Each row is a point on a landscape with many valleys, with its height.
From any point a ball takes the steepest step (drop divided by distance) to one of its 5 nearest points. It stops when none of these is lower. Distance is the straight distance between rows; heights are no part of it.
Ler height 526: [  1   4 -14   1  -9  11 -11 -11   3  -6  24 -13  -3  -6   6   9  -6  -5
  -4   0   1  10   6  15  -9  -4 -14   4   1]
Bak height 281: [-22 -21  -9  22  -2  16 -19  13  -9  37  20   0  -7  11   7  -7  -5 -26
 -16  45  -9   5   9 -13   8 -12  10 -13 -11]
feme height 626: [  5  32  10  -9  18 -27  24  36  -1   2 -34  -4  25  -7  -8 -22   0  33
   4 -13  34 -22 -19 -15  17  11  18  13  -2]
bemi height 464: [  8  18 -14   3   3 -10  -9   8  -4  -6  15 -14   0  -8  -1   3  -4   3
 -13  -2   9  -7  -9   7  20  -9   9  17  -4]
sis height 301: [ -1  -5  22   1  23  11  11 -11 -15  -4 -22   1   0   9 -17  12   4  -1
  14  13 -18 -16   2   2   8   4   8  18 -14]
lera height 733: [ 15  -6  16  -9  -7   9  15 -21   9 -21 -11   0  -7  -2  -9   8   5   5
  29 -16 -15   5  15  -5 -24  20 -10   7   9]
domi height 494: [ 14  30 -15  -7  -1 -28   0  11  11 -13   5  -8  11 -13   1 -10  -1  19
  -5 -22  26   1  -6   7  10   2  -4  14   6]
bep height 381: [ -8  -6   1   8   1  17  -4  -1  -8   1   9  -6  -1   6  -5  10  -4  -9
  -2  19 -10  -1   7   8   5  -2   1   5  -7]
dapab height 429: [ 11  29  11  -8  25 -29  24  27 -10  -1 -28  -1   7  -6  -7  -8   1  24
   5 -15  18 -23 -19  -6  24   3  25  22  -5]
Zolo height 482: [ 17  18 -26 -16 -22 -10  -2 -18  14 -22  23 -14  -3 -17  15   1  -2  11
  -2 -38  21  18   2  13 -28  -3 -27  -3  13]
robuz height 634: [-13 -24  20   1  -2  15  -3 -16   6  -5 -21  10   9   8 -15  11   9  -8
  11   3 -21   4   9   4 -12  14 -13 -14   1]
Bigek height 599: [ 14  29  28 -17   1 -16  38  39   2 -20 -42  17  13 -12  10 -35   0  47
  27 -25  21  -6 -11 -26 -11   7   7   4  16]
ritu height 427: [ 10  22 -10   3  19 -29  12  29 -15   2 -10  -8   3  -6 -12  -7  -5  10
 -16   6  12 -37 -34  -8  43  -1  43  13 -18]
san height 469: [  9   8 -29  17  -5 -13 -23  21 -11   9  32 -18  -6  -5  11 -11 -16  -6
 -33  15  -1 -11 -23  -8  25 -18  20   6  -6]
dibil height 695: [  6  33  -6  -5  18 -26  18  36   0   9 -27 -11  19  -8 -15 -20  -4  24
 -11  -2  34 -28 -26 -15  28  13  29   6 -15]
voziz height 484: [ 11 -22  34 -10   1   9  13 -23  10 -16 -33  14  -7   6 -10   3  11   5
  32  -8 -30  -5   9 -14 -24  23  -5  -2   4]
zagaz height 661: [-21 -13 -11   0 -13  27 -18 -11  12  16  23   1  -2   8  12   6  -3 -20
 -16  11   5  20  13   9 -22  -4 -23 -29   3]
kisa height 648: [ -4 -28  28  -5  -4  10   1 -20   9 -16 -30  13   5   7 -14   6  14  -4
  22  -6 -25   2   9  -5 -20  20 -12 -19   6]
gufun height 527: [  9  -4  -6 -16 -25  15  -1 -32  15 -15   7  -9  -1  -9   1  10   2  -7
  16 -23  -2  16  18   5 -43  15 -23 -16  14]
kagil height 558: [  9  22 -27   7   6 -26  -6  30  -6   4   6 -13   0 -10  -6 -17 -11   5
 -30   8  10 -29 -36 -11  38  -5  34   7 -15]
rul height 175: [-32 -32 -12   8 -12  10 -18   5  16  44  17  23  -2  15  15 -11   4 -27
 -25  23  10  20  12  -4  -2 -13 -11 -40   0]
ralu height 501: [ 10  27 -19  -1  18 -30  15  36  -5  11 -19 -11   9  -7 -20 -20 -10  13
 -20   9  25 -39 -40 -15  40  11  43   0 -23]
Rekob height 588: [ -7  -1 -10   9  -3  19 -14  -4  -2   4  22  -9  -3   3   5   9  -8 -12
 -11  17  -4   8   7  10   1  -6  -7   1  -2]
sor height 233: [ 23  -1  36 -13  18   4  31 -18  -1 -15 -35  14 -19   6  -4   1   8  17
  41 -11 -22  -6   5 -18 -17  14  10  23  -3]
Gopek height 237: [-34 -37  -2   9 -16  -3 -12  -2  17  19  -7  33   4  14   5   4  12 -28
 -17  -2   5  30  11  10  -2 -10 -18 -49  13]
Zuvu height 190: [-34 -37 -10   9 -13  -5 -15   6  18  36   4  38  -2  15  13  -5  16 -27
 -22   8   7  29  13   1   6 -17 -16 -46   9]
zes height 417: [ 10  19   1   1  24 -21  14  12 -26  -2 -13  -3  -2   1 -10   4  -1   5
  -5  -1   2 -31 -23   3  39  -6  39  24 -16]
Gasap height 481: [  3  10 -22  -2 -12  11 -15 -11   4  -6  34 -14  -6  -3  14   9  -7  -3
 -13  -7   9  12   2  17 -12  -9 -19  -2   4]
Pufan height 483: [ 12  20 -31 -11 -17  -1 -17 -12  11 -12  40 -17  -5 -12  23   5  -3  11
 -18 -30  24  12  -7  16 -22 -12 -31  -9   6]
sarav height 394: [ 13  17 -35   6  -9 -15 -29  14   4   4  40 -14  -5  -8  19 -12 -14  10
 -35  -5  17  -5 -20   2  11 -22  -4  -1  -4]
reni height 430: [ 11  18  -6   4  12 -20   4  13 -11  -7   2 -10   4  -6  -7   5  -2   8
  -9  -2   6 -15 -15   4  30  -6  22  22  -8]
lekoz height 334: [ -6  -4 -20  15  -5  18 -19   6  -9  18  34 -12  -9   4  12  -2 -14 -18
 -19  27  -1   4   2  -3   7 -14   3   2  -8]
redol height 374: [ 14 -19  40 -15  13   6  19 -27   7 -15 -43  20 -11  11 -11  -1  13   8
  38  -5 -31 -11   4 -20 -19  17   1   3  -2]
Funu height 261: [-23 -23  11  19  15  16  -4   5 -21  21  -9   4   1  12 -15   7  -2 -20
  -4  48 -22 -17   0  -6  21 -10  21  -5 -21]
mato height 270: [ -8  -7 -21  16  -9  18 -25   6  -7  35  45  -7 -14   8  23 -10 -15 -18
 -25  27   1  10   4 -12  -2 -19  -2 -12  -6]
zar height 545: [  5  -8   3  -9 -12  15   2 -23   7 -13   1  -6   1  -6  -7  14   4  -5
  14 -13 -11  11  15   6 -24  17 -17  -7  12]
Binop height 617: [  9  30  -8  -3  11 -28   3  24   4  -3  -6  -7  13 -11  -8 -11   0  22
  -8 -11  21 -17 -20  -2  24   4  17  17  -2]
pibo height 98: [ -7  -5   7   7  10  16   0  -7 -12  -1  -2  -8   0   6 -10  11   1  -7
   1  23 -13  -6   4   6  10  -3   7   8 -11]
Murip height 294: [-10 -20  21   1  36  13   6  -5 -33  12 -32   7  -3  20 -18  11  -3  -8
   8  38 -23 -34  -6  -1  21  -8  26   6 -30]
zam height 760: [ -3 -14  17   0   3  14   2 -15  -2  -8 -10   1   4   4 -14  11   8  -5
  13   9 -19   0  10   5  -7  13  -6   5  -1]
fezab height 743: [-15 -20   9  -1  -7  18  -9 -12   8  -1  -5   3   5   5  -8  11   3 -12
   2   9 -11   9  14  10 -12  10 -16 -15   4]
Nobef height 445: [-18 -21  -2  -9 -23  20 -16 -19  16   4   7   5   4   5   5   9   4 -20
  -6  -8   1  23  13  12 -35  11 -27 -40  15]
dovi height 231: [-35 -33  12  13   0   7 -11   8   3  18 -14  26   7  18  -7   3   9 -22
  -9  27 -10   6  10   1  10  -5  -3 -29  -5]
Fiba height 486: [ -3 -17  31  -4  23  13   9 -17 -11  -4 -34  10   3  14 -18  10   7   2
  20  12 -28 -12   1  -3   1   8   0  11 -13]
Likom height 505: [ 12  22 -12  -2   1 -23  -4  12   2 -11   7 -10   7  -9   0  -5  -2  15
 -10 -13  17  -6 -11   9  19  -4   4  19   1]
tiv height 239: [-18 -15 -13  11  -9  23 -20   4   1  27  27   0  -6  10  11  -3  -8 -19
 -19  31   0  10   9  -2  -2 -10  -3 -14  -4]
pamus height 480: [ 15  17 -11  -8 -11 -11   6 -11   8 -18  12  -9  -1 -14   5   2   1  11
   6 -26  11  13   5  11 -12   2 -13  14  14]
mubo height 496: [ 22  10  -4 -14 -17  -6  16 -16   9 -22   6  -9  -4 -16   0   3   3  12
  22 -32   4  15  14   4 -27  11 -15   9  14]
kiv height 355: [ 20   4  29 -11  31  -2  29 -13 -19  -6 -34   7 -13   6  -8   6   7  14
  30  -6 -17 -15  -5  -9   2   4  14  34  -6]
Rako height 485: [-27 -25  -5  -2 -20  21 -15 -12  18  14   7  13   4   5   9   5   5 -23
 -13   2   4  21  12   9 -25   2 -23 -41   9]
Furuk height 166: [-20 -21 -17  14  -6  16 -22   7   4  48  35   5 -10  13  22 -16  -6 -24
 -24  32   1  16  11 -16  -3 -13  -4 -23  -6]
kitol height 444: [-24 -36   7   2 -27   2 -14 -15  16   0 -18  21   9   8   7   9  12 -27
  -3 -25   0  27  13   7 -28   7 -23 -56  22]
Lav height 544: [ 15  27  -3 -10  -2 -29  11  10   8 -17  -5  -5   8 -17   1 -13   1  25
   6 -30  24   2  -4   1   3   5  -3  17  14]
Leda height 307: [ -3  -1  -5  14   6  12  -7   2 -14   7  13 -13  -5   3  -3   6  -6 -11
  -8  26  -9  -8   0   2  16 -11  16  10 -13]
Kapa height 428: [ 12 -29  41 -10   0   7  13 -27  18 -22 -42  28 -11   9  -9   0  14   7
  37 -13 -32  -8   6 -21 -25  24  -1  -8   4]
ker height 386: [  6  15 -33   6 -12   9 -27   0   2   3  55 -14 -10  -3  31  -2 -13   3
 -31  -7  16   8  -9   5 -10 -24 -22 -13  -3]
lebaz height 446: [  3  -3  17  -1  14  10  10 -12 -12  -7 -13  -2  -2   4 -16  12   4   3
  19   4 -16  -9   3   4   4   6   4  21  -8]
Puz height 538: [ 10  25 -19   1   5 -28  -9  23   2  -5   7  -9   7 -10  -3  -9  -7  14
 -20  -6  20 -16 -19   1  28  -3  18  14  -6]
Zabi height 185: [-31 -33 -11  13  -5   8 -20  13   9  51  15  19  -5  16  10 -16   3 -30
 -22  36  -1  12  11 -16  11 -14  -3 -27  -4]
Mivu height 625: [ -5  -3  -4   5  -2  16  -5 -11  -2  -3  12 -10  -3   2  -3  10  -4  -7
  -1  13  -7   3   9  11  -1   1  -7   4  -2]
Tad height 377: [ 29  14  23 -12   0  -8  38  -7   1 -22 -21  12 -15  -3   2  -1   4  24
  41 -28  -9   8   8 -15 -16   9   4  22   9]
Vagu height 356: [-32 -34  10   8  -9   4 -12  -1   9  11 -14  26   8  13  -1   6  11 -22
  -7   6  -7  19   9  10  -1   0 -16 -40  10]
petu height 633: [ 15  30   4 -10   2 -29  18  16   5 -15 -10   0  11 -14  -1 -15   5  30
  10 -28  22   0  -4  -1   4   6   2  18  12]
pof height 442: [  7  10   4   3  15  -6   9   0 -16  -9  -2  -8   1  -4  -8   9  -1   4
   6   0  -3 -11  -1   7  17  -3  14  27  -7]
dozuf height 219: [-33 -30   7  17   7  10  -8  12  -8  26  -8  14   4  16  -7  -2   2 -22
 -10  45 -11  -7   7  -9  19 -11  12 -21 -12]
nek height 463: [  8  19 -28   2 -10  -2 -20   0   4  -5  35 -16  -2  -9  17   1  -9   4
 -19 -10  15   5  -8  15   3 -16 -13   4   1]
ref height 232: [-16 -21  21   7  24  15   4  -3 -23  12 -23   6   2  16 -17  11   1 -11
   4  39 -21 -24  -1   1  19  -5  17   4 -24]
kapev height 500: [-21 -38  17   4 -18   1 -12 -11  10  -5 -22  22  10   9  -4   8  12 -23
   2 -12 -11  22  12   3 -18  10 -21 -45  17]
vipuz height 477: [  9  18 -17  -2  -4 -10  -8   0   2 -13  17 -13   2 -11   6   2  -5   9
  -5 -14  12   4  -2  17   6  -6  -7  15   5]
ter height 187: [-35 -32  -6   9  -9  10 -16   8  14  33  10  21   1  15   7  -6   6 -26
 -19  27   2  16  11  -4   0 -10  -8 -34   2]
zozop height 531: [ 23  22   1 -12 -10 -21  25  -3   8 -25  -3  -1  -2 -15   3  -7   4  23
  24 -36  13  15   8  -2 -16   9  -8  17  18]
metu height 412: [-10  -2 -20   3 -14  23 -20  -6   3  16  39  -5 -10   5  21   3 -12 -13
 -19  16   6  13   7   7 -15 -13 -18 -14  -2]
Fek height 121: [ 31  13  31 -13  15  -6  42  -3  -9 -19 -35  17 -20   4   5  -3   5  28
  44 -21 -12   0   1 -19 -11   3  15  30   5]
Goni height 221: [-18 -16 -16  18  -4  16 -21   8  -7  37  33  -6  -8  11  13 -11 -10 -23
 -20  39  -6   8   5 -17   5 -13   5 -10  -8]
nuko height 453: [ 11  16 -18  11   3 -15  -8  19 -11  -1  13 -13  -2  -5  -2  -4 -11  -1
 -21   5   5 -18 -20   2  32 -11  25  14 -10]
kemi height 478: [ 23  24 -17 -18 -20 -20  10 -10  15 -24  12 -11  -2 -21  10  -4   3  16
  10 -44  21  19   8   5 -27   5 -20   1  21]
zabo height 306: [-21 -24  18   8  12  16  -4  -1 -10   8 -17   9   5  12 -15   9   5 -11
   2  28 -19  -8   7   3   8  -1   3  -7 -12]
nemat height 535: [ 19  30   6 -15 -11 -28  26  20  16 -22 -15   6  11 -20   7 -26   2  35
  16 -40  29  10   2  -8 -16  10  -6   5  21]
fasol height 426: [  6   9 -12  13  13 -16  -1  17 -23   3   6 -13  -4  -6  -8  -1  -8  -3
 -15  15  -4 -28 -24  -3  38 -12  37  16 -17]
mupa height 497: [ 15  11 -13 -10 -18   4   1 -24   9 -18  13 -14  -2 -11   4  10  -2   1
  10 -23   3  17  10  13 -29   9 -24   2  13]
zav height 391: [ 13  11 -36  14  -9 -11 -33  23  -8  14  44 -18 -11  -6  21 -22 -19  -2
 -40   5   6  -6 -29 -13  14 -23   6  -5  -5]
mugo height 420: [-22 -22  17   6   3  14  -6  -7  -2   3 -15  10   9  12 -13  10   4 -13
   4  19 -18   2   7   7  -1   7  -4 -11  -5]
nif height 326: [ 20  23  18  -9  16 -22  27  10 -10 -14 -21   4   0  -7   0  -7   6  24
  23 -25   7  -4  -5  -6   6   4  11  30   6]
Gepun height 557: [ -8 -25  16  -5 -14  12  -5 -21  12 -14 -15   7   5   3 -10   7   9  -9
  14  -7 -16   9  13   2 -29  21 -17 -20  11]
kifem height 184: [ -6  -7   7  13  17  10   5   1 -27   7  -5  -5  -3   7 -11  14  -6 -13
   0  31 -17 -25  -3  -1  24  -8  27  12 -23]
devi height 596: [ 12  32  14 -15   2 -24  32  33   9 -16 -29   5  17 -14   6 -31   4  37
  17 -29  27  -3  -7 -17  -5   8   4  10  15]
vis height 419: [-22 -18  -7   7  -9  21 -15  -3   5  18  16   3   0   9   5   5  -3 -18
 -13  23  -3  13  12   6  -7  -3 -12 -18   0]
lizev height 570: [ 13  25  -3  -3   8 -25  10  11   0 -12  -2  -6   7 -10  -3  -5   2  19
   2 -20  15  -5  -7   7  15   0   6  21   4]
zatam height 300: [ 24  -7  40 -15  15   8  32 -23   8 -14 -46  24 -26  14   1  -1   6  19
  46  -7 -29 -11   2 -28 -21  16   9  16  -3]
sop height 553: [ 14  -7   5 -12 -18   9   9 -25  13 -15   1  -5  -4  -7  -7   9   3   1
  22 -23  -9  13  16   2 -33  21 -16  -1  14]
fiban height 405: [ 16  12  21  -7  31  -9  25  -2 -27  -3 -25   0  -9   4  -9   8   2  11
  17  -4  -6 -22  -9   1  20  -2  24  33 -12]
Kori height 347: [ 15  11 -36   9 -12  -4 -35  16  -7  15  57 -13 -11  -4  29 -17 -17   2
 -39  -2   9   0 -22  -9   6 -29  -6 -11  -5]
tudi height 529: [ 11  17   0   0   8  -6   7  -2  -6 -13   1  -7   0  -7  -7   4  -1   9
   7 -13   1  -4  -1   8  12  -1   6  26  -1]
ger height 465: [ 11  22 -28   3  -3 -22 -19  22   8  -3  22 -13   4 -10   4 -13 -10  13
 -29  -2  19 -13 -24  -1  27 -10  11   5  -8]
kene height 811: [ 10  32  -1  -9  10 -29  13  26   6  -4 -17  -3  18 -11  -6 -17   1  29
   0 -17  27 -11 -14  -3  19   7  11  15   5]
sefu height 207: [-34 -33   2  13  -7   8 -15   9   7  26  -1  25   6  16   0   0   3 -24
 -16  27  -3  13  10   1   8  -6  -3 -30   1]
Kuzi height 228: [ -7 -11  16   5  20  13   5  -8 -21   2 -15  -1  -1  11 -18  13   1  -5
   7  22 -19 -18   1   3  13  -3  14  14 -16]
geted height 492: [  7  12 -24  13   0  -9 -19  14  -9   1  27 -12  -3  -5   5  -3 -11  -1
 -24   9   4 -15 -16   2  26 -15  15  12  -7]
lasen height 759: [ -4  -7   0   0  -7  17  -4 -16   5  -7   4  -8   0  -2  -6  11   1  -7
   8   1  -8  10  13  11 -14  10 -16  -1   3]
vog height 490: [  5  12 -17   9  -2  -2 -14   4  -4  -4  25 -13  -3  -8   7   5  -9   0
 -15   2   3  -1  -4  10  15 -13   2  11  -2]
rosur height 327: [-22 -19  -6  17   0  19 -13   8  -6  25  18  -2  -4  10   4   0  -6 -23
 -15  38  -7   4   9  -4   8  -9   5  -9  -8]
fef height 423: [ 15  22  12  -4  21 -24  22  10 -13 -10 -16   0   3  -7  -6  -1   5  19
  14 -19   6 -14  -9   0  17   2  14  29   0]
sebuz height 539: [  2   6 -14   5  -3  10 -11  -3  -2  -5  22 -12  -2  -3   3   9  -7  -5
  -6   4   0   5   3  13   3  -7  -7   7  -2]
Tegab height 227: [ -9  -9  -1  17   9  11  -3   5 -24  13   7  -9  -4   5  -8   6  -8 -17
  -7  38 -13 -13  -3  -4  21 -11  25   8 -18]
sume height 397: [-11 -14  -8 -15 -27  21 -13 -28  18  -2  11  -5   3  -1   4  13   5 -16
  -1 -15   1  19  13   7 -46  13 -29 -37  16]
mag height 325: [ -6 -19   5  -9 -18  17  -6 -25  16  -8  -5   0   3  -1  -6  11   5 -12
   9  -8 -10  13  17   8 -35  18 -20 -23  16]
pakud height 655: [-13  -6 -11  -1 -13  23 -16 -13   9   5  24  -6  -1   3  10   9  -6 -15
 -10   7   2  14  14  10 -21   0 -23 -19   6]
gali height 117: [ 13   6   6  -2   3   2  10 -13  -3 -13  -1  -6  -1  -3  -9   8   0   3
  16  -6 -10   0   7   6  -2   6  -3  17   1]
dut height 58: [-22 -30  17   0 -12  12 -10 -13  10  -2 -20  16  11   7  -8   8   9 -17
   4  -1 -15  15  11   6 -17  13 -19 -30  12]
kal height 440: [  7  17 -31  -3 -12   5 -22  -7   6  -4  43 -15  -7  -7  23   5 -10   7
 -22 -15  17  11  -5  15 -12 -18 -23  -6   1]
Dodim height 297: [ -4  -1 -27  10 -11  20 -25   0  -3  25  53  -8 -16   5  31  -5 -14 -14
 -26  14   7  12   2  -6  -8 -22  -9 -15  -5]
nive height 513: [ 19  26  -5 -12  -7 -27  18   9  13 -22  -5  -2   6 -18   3 -12   5  25
  13 -36  21   8   1   0  -7   6  -9  13  18]
Vafa height 350: [ 19  27  21 -11   9 -26  34  23  -5 -17 -31  10   5  -9   3 -18   5  35
  23 -29  15  -6 -10 -13   4   2  10  21  11]
fovu height 517: [ 12   7 -17 -13 -23  12  -3 -28  15 -15  19 -14  -4 -10   6  14   0  -2
   7 -27   5  19  12  12 -38   7 -27 -10  15]
Fezov height 264: [-26 -24   4  17  -1  17 -11   7  -5  22   3   6   3  12  -4   2  -1 -23
 -11  37 -12   0   7  -4   9  -5   5 -11  -9]
fakiz height 645: [  9  25 -28   7   4 -24  -8  29   7   4   4 -11   6  -9  -6 -15  -8  13
 -30   3  20 -23 -30  -6  33  -1  23   8 -11]
Rutil height 491: [ 19  27  -9 -20 -16 -29  15   9  17 -25  -2  -3   7 -22   6 -20   3  29
  13 -43  30  12   3  -2 -20   6 -13   2  22]
Mel height 502: [ 19  25  14 -15  -5 -26  37  26   5 -22 -26  10   8 -14   7 -22   4  37
  23 -34  17   3  -2 -16  -9   6   0  12  20]
vupen height 422: [-23 -18   0  11  -4  20 -12   1   0  13  10   3   4   9  -2   4  -4 -18
 -10  28  -7   8  10   6   0  -3  -3 -11  -5]
tolo height 621: [ -9 -25  32  -3  13  11   2 -17  -2  -7 -33  12   5  11 -16   7  10  -2
  17   8 -27  -6   3  -2  -7  14  -6  -3  -7]
boze height 425: [  4   7  -7  10   5   1  -5   0  -9  -5  12 -13   0  -2  -3   9  -3  -4
  -4  11  -3  -5   1  10  16  -6   9  18  -6]
Sul height 329: [-23 -23  11   9   5  20  -8   1  -2  11  -7   7   8  14 -10   7   3 -14
  -3  29 -16   1   8   6   7   2  -1 -11 -10]
Bab height 289: [  1   1 -29  16  -7  13 -26   7  -9  24  50 -13 -13   5  26  -9 -16 -14
 -28  18   4   8  -4  -9  -2 -25  -1  -6  -6]
tigaf height 627: [  3   1 -19 -17 -28  20  -7 -32  16 -10  24 -14  -3  -8  10  15  -1  -7
   0 -25   7  20  11  12 -48   5 -31 -21  13]
Lete height 495: [ 10  25 -23  -1  -2 -22  -9  13   5  -8  16 -11   7 -10   1  -8  -6  15
 -18 -12  21  -5 -12   9  17  -6   0  12  -1]
patiz height 522: [ -1   6 -20  10  -7  13 -17  -2  -2   1  31 -14  -6  -1  13   5 -10  -6
 -16  10   3   7   1  12   1 -14  -8   2  -3]
miv height 597: [ 18   7  19  -7   9  -1  24 -12  -5 -13 -17   3  -6  -3  -9   6   4  13
  29 -12 -15   0   6  -3  -5  10   4  27   0]
sugi height 335: [-31 -32   0   1 -20   7 -16  -8  19  12  -5  25   6  12  10   6   9 -26
 -14  -8   3  28  12  10 -18  -1 -21 -51  16]
benun height 193: [  2  -1  15   3  27   4  12  -3 -25  -1 -16  -5  -5   7 -15  13   0  -2
   6  18 -14 -26  -5   3  24  -6  25  22 -21]
sisel height 183: [-29 -32 -17  11  -8  10 -22   7  13  56  27  20  -6  16  18 -17   4 -25
 -24  28   6  17  14 -14   2 -14 -10 -35  -2]
biga height 160: [ -2  -9   6  10  27   6   8   3 -38   8 -12  -5 -10   9 -12   9  -7 -13
   0  35 -19 -32 -13  -2  31  -8  39  14 -29]
Zot height 421: [ 10  25   7  -4  26 -25  18  20 -18  -2 -20  -2   6  -6  -9  -2  -1  15
  -1  -8  13 -28 -25  -4  36   0  34  23 -10]
dezub height 618: [  5 -20  40 -10  28   9  11 -23  -6  -5 -47  18  -5  14 -16   6   9   8
  30   8 -36 -16  -2 -10  -6  11   0  10  -9]
Sutuz height 723: [ -1 -34  24  -7 -21   5  -4 -26  20 -19 -26  16   1   2  -9   4  11 -10
  21 -22 -20   5  14  -9 -35  25 -15 -28  15]
mimiz height 330: [-16 -17  -5  21   4  15 -10  10 -17  21  14  -6  -4  11  -3  -1 -10 -23
 -13  44 -13  -5   2  -7  17 -13  17  -2 -15]
ril height 148: [ -6 -22   6 -13 -26  17  -9 -28  20 -10  -3   3   5  -2  -3  11   8 -16
   8 -18  -8  14  14   2 -44  20 -22 -33  17]
kof height 414: [  9  16   7   0  24 -15  16   5 -21  -4 -13  -6  -3  -4  -9   6   3   5
   4  -1   1 -21 -13   3  27  -6  26  28 -11]
Nabi height 194: [-38 -39  -4  17  -2   1 -12  16   2  42   1  24   1  16   1  -6   7 -28
 -17  41  -5   8   8 -12  20 -16   7 -26  -5]
bire height 521: [ 18  19  -2  -5   0 -14  11  -4   3 -18   2  -7   1 -13   1   0  -1  12
  11 -25   7   5   3   9  -1   4  -5  20  11]
nas height 456: [ 10  27 -11   0  15 -30   7  30  -3   2 -12  -7   9  -8 -12 -11  -5  13
 -18   0  21 -30 -31  -7  39   2  34  12 -15]
dipub height 595: [ 23  19  14  -7   1 -14  26  -3   0 -19 -11   2  -6 -10   0  -1   6  20
  27 -29   3   8   5  -2  -6   9   2  24  12]
kep height 562: [-14 -24  12  -2 -15  17  -7 -19  13  -7  -8   4   7   2  -9   8   7 -15
   7  -1 -12  13  12   7 -25  14 -19 -23  10]
rig height 208: [ 22  22  27 -12  14 -18  38   8 -10 -14 -31  10  -8  -4   3  -6   6  27
  31 -25   0  -3  -3 -12  -2   2  11  32   9]
Gupa height 271: [-31 -25  -6   4 -13  17 -17  -1  15  25   9  15   2  13  10   0   1 -24
 -18  18   2  21  12   6 -10  -5 -17 -36   7]
fodur height 473: [ 16  24 -21 -13 -11 -22  -2   0  17 -17  15 -11   5 -17  11  -6   1  19
  -4 -31  27  11  -1  12  -7   0 -18   6  14]
Mepo height 638: [ 14   5   4  -6  -6   2  12 -15   3 -17   2  -9  -4  -8  -4   7   3   7
  20 -15  -5   8  11   5 -14  12  -8  15   9]
Zigez height 610: [-11 -11  -2  -3 -13  21 -11 -17  12  -4   9  -5   2   0  -3  11   2 -13
   1  -1  -5  13  13  13 -23  12 -21 -14   8]
luso height 448: [ 10  33  19 -15  20 -31  29  32  -7  -2 -38   2  14  -6  -2 -17   3  31
  15 -20  18 -17 -18 -12  16   8  20  20   4]
dogu height 688: [ 10  34  14 -14  10 -26  27  35   4  -7 -33   4  20 -12   0 -28   2  36
  15 -21  32  -8 -11 -16   5   9   8  11   9]
vudu height 424: [ -2   0 -19  19  -3   7 -16  10 -15  12  28 -15  -8   3   7  -1 -13 -15
 -18  26  -5  -6  -7  -4  15 -16  17  10  -9]
rori height 563: [  7   5   9  -2  13   2   9 -10  -9 -10  -4  -6   0  -2 -10  11   2   3
  13  -2 -10  -5   1   6   6   3   4  26  -4]
Dod height 543: [ -1   3 -20  -5 -17  17 -12 -19   9  -4  25 -14  -3  -5  11  11  -4  -6
  -4  -6   5  17   8  16 -25   1 -24  -9   8]
vesem height 606: [ 10 -10  29  -8  10  12  15 -22   0 -11 -26   6  -5   5 -14   7   8   4
  26  -4 -24  -4   6  -4 -13  19  -2  10  -4]
kavok height 467: [ 10  20 -27  -6 -13  -6 -12  -6  10 -11  28 -14   1 -14  14   2  -2   8
 -12 -22  20   9  -2  16  -9  -9 -20   4   7]
Zifo height 337: [-29 -26   8   9  -9  12 -12   0   8  14  -4  18  10  13  -3   5   7 -20
  -8  21  -9  15  13   9  -4   2 -11 -30   4]
naz height 413: [ 16  14  22  -5  26  -9  26  -2 -19  -9 -22   0  -5  -1  -5   6   4  16
  22 -12  -7 -11  -5  -4  10   3  13  35  -4]
gipe height 433: [ 13 -10  34  -8  22   9  20 -22  -7  -7 -37  10  -7  10 -13   7   9   7
  30   1 -27 -12   4 -10  -6  12   4  20  -9]

Call two points neighbours if one is among the 5 nearest of the other. Go from one point of each pair to the other, from neighbour to neighbour, staying as low as possible. Name the highest point that can't be avoided.
Furuk and rul: sisel
gali and biga: lebaz
rul and pibo: Funu
ril and dut: Nobef
Fek and rul: fiban
biga and pibo: Tegab

For each start below, name the point where the ball stops.
Rutil: Furuk
sebuz: pibo
ralu: biga
sop: Furuk
kagil: biga
kisa: Fek
feme: Fek
Sul: rul
dibil: biga
kene: biga
Gasap: Furuk
sarav: Furuk
